Each row is a point on a landscape with many valleys, with its height.
From any point a ball rolls to the lowest of the 3 points nearest to it. It stops when none of these is lower. Distance is the straight distance between rows; heights are no part of it.
j_151 (h 590): [ 13  14   1 -10   1 -36   6   0  -1]
j_704 (h 287): [  7  -5 -10  17  -8   5  10   2 -26]
j_606 (h 316): [-15  -7   9   8   0  25   0 -12 -10]
j_169 (h 206): [ -6  29  -3  -9   0   5 -17   7  25]
j_646 (h 314): [ -3 -23  -1  -6   1  13  -7   4  16]
j_917 (h 268): [-14 -17   9  14   1  12   5  -8 -16]
j_108 (h 711): [ 13   8  -8  -9  -3 -19   4  -2   2]
j_171 (h 204): [  7 -25  -9   4  -5  -3   4   4  -4]
j_342 (h 256): [ -3  22  -4  -9   2  12 -25  19  33]
j_954 (h 423): [-30 -15  18  10  18   7  -3 -17   2]
j_165 (h 210): [-3 18 -5 -6 -9 16 -5 -5  7]
j_548 (h 81): [  2  27  -1 -17  -2 -10  -8   1  14]
j_803 (h 248): [  9  17  -3 -20  10 -15  -7  11  31]
j_53 (h 87): [-11  -8   0  -1  -4  18  -4  -8   4]
j_632 (h 239): [  6  21   9 -19   7 -28  -4   0  16]
j_345 (h 457): [ 12  19  11 -17   7 -38   5  -1   5]
j_634 (h 603): [  3  30  10 -14   4 -32   4  -6   2]
j_338 (h 328): [-19 -12  22  17  15  10   8 -16 -18]
j_650 (h 432): [ 12   1  -6 -15  -2  -4  -8   5  22]
j_636 (h 322): [-10  -6   7  23   2  16  18  -6 -33]
j_312 (h 64): [  3 -26  -4  -4  -1   2  -1   4  10]
j_579 (h 225): [ 14   9   4 -23  12 -26  -3   6  25]
j_234 (h 215): [  1  26  -6  -1 -10  14   3 -10 -10]
j_740 (h 19): [  3 -15  -7  29  -7  -2   9  13 -36]
j_262 (h 22): [-9  0  0 -2 -4 21 -6 -4  1]
j_76 (h 310): [-15  -4  10  16   4  21  14 -12 -21]
j_673 (h 304): [ 1 -6 -2 -8 -4 13 -7  1 12]
j_42 (h 140): [-14 -33  11  14  13   5   3  -5  -8]
j_701 (h 177): [  4 -15  -4  21  -9   0   8   7 -21]
j_791 (h 211): [ -8 -24   3  10   1  11   2  -3 -13]
j_616 (h 506): [  9  -3 -10   4 -10  -5   4  -3  -7]
j_242 (h 290): [  9  16   1 -20   2 -18  -6   6  19]
j_788 (h 350): [ -5  -7  -2  -8   0  16 -16   7  26]
j_918 (h 135): [-11   1   2  -7  -3  22 -15   3  16]
j_465 (h 98): [ 5 18 -8 -5 -9  2  2 -6  2]
j_589 (h 30): [  4  20  12 -27  14 -30  -3   6  20]
j_645 (h 240): [ -6  10  -2   4  -7  18   6 -13  -9]
j_37 (h 120): [-11 -35  11  22  10   0   4  -1 -16]
j_511 (h 549): [ 14   6 -10   8 -11  -6  13   0 -20]
j_871 (h 403): [ 14  -4 -14  16  -8  -9   7   9 -23]
j_484 (h 82): [-12 -22  11  25   8   7  11  -3 -28]
j_977 (h 303): [  2  11  -9 -10  -5   1  -6   1  16]
j_474 (h 197): [  1 -16  -3  23  -4   8  10   2 -26]
j_920 (h 302): [ 10  13   1 -28  17 -21 -11  14  31]
j_25 (h 133): [ -5 -24   1  24   0   1   9   4 -28]
j_393 (h 759): [  9  23  -2 -10  -4 -21   2  -3   0]
j_271 (h 312): [ 13 -11  -9 -11  -1  -2  -5   7  16]
j_535 (h 370): [  9   9 -12   2 -11  -4   6  -3  -9]
j_145 (h 262): [  3   3   0  11  -8  18  13  -8 -23]
j_981 (h 52): [  2  17  -5 -14   2   0 -17  13  31]
j_106 (h 320): [-13 -14   7  -2   4  19 -11  -4  12]
j_358 (h 521): [ 13   3 -13   6  -7 -20   7   4 -13]
j_259 (h 231): [ -7 -16   3   5   1  14  -3  -4   1]

Where does a ball stop that starts at each point below?
j_42: j_484
j_259: j_262
j_606: j_262
j_145: j_262
j_106: j_262

Call two points neighbours if one is among the 3 nearest of the other. Go from one point of each pair to the other, from neighbour to neighbour, staying as low as possible. Name the highest point that can't be avoided.
j_981 and j_465: j_977
j_262 and j_740: j_259
j_484 and j_740: j_25
j_548 and j_981: j_169
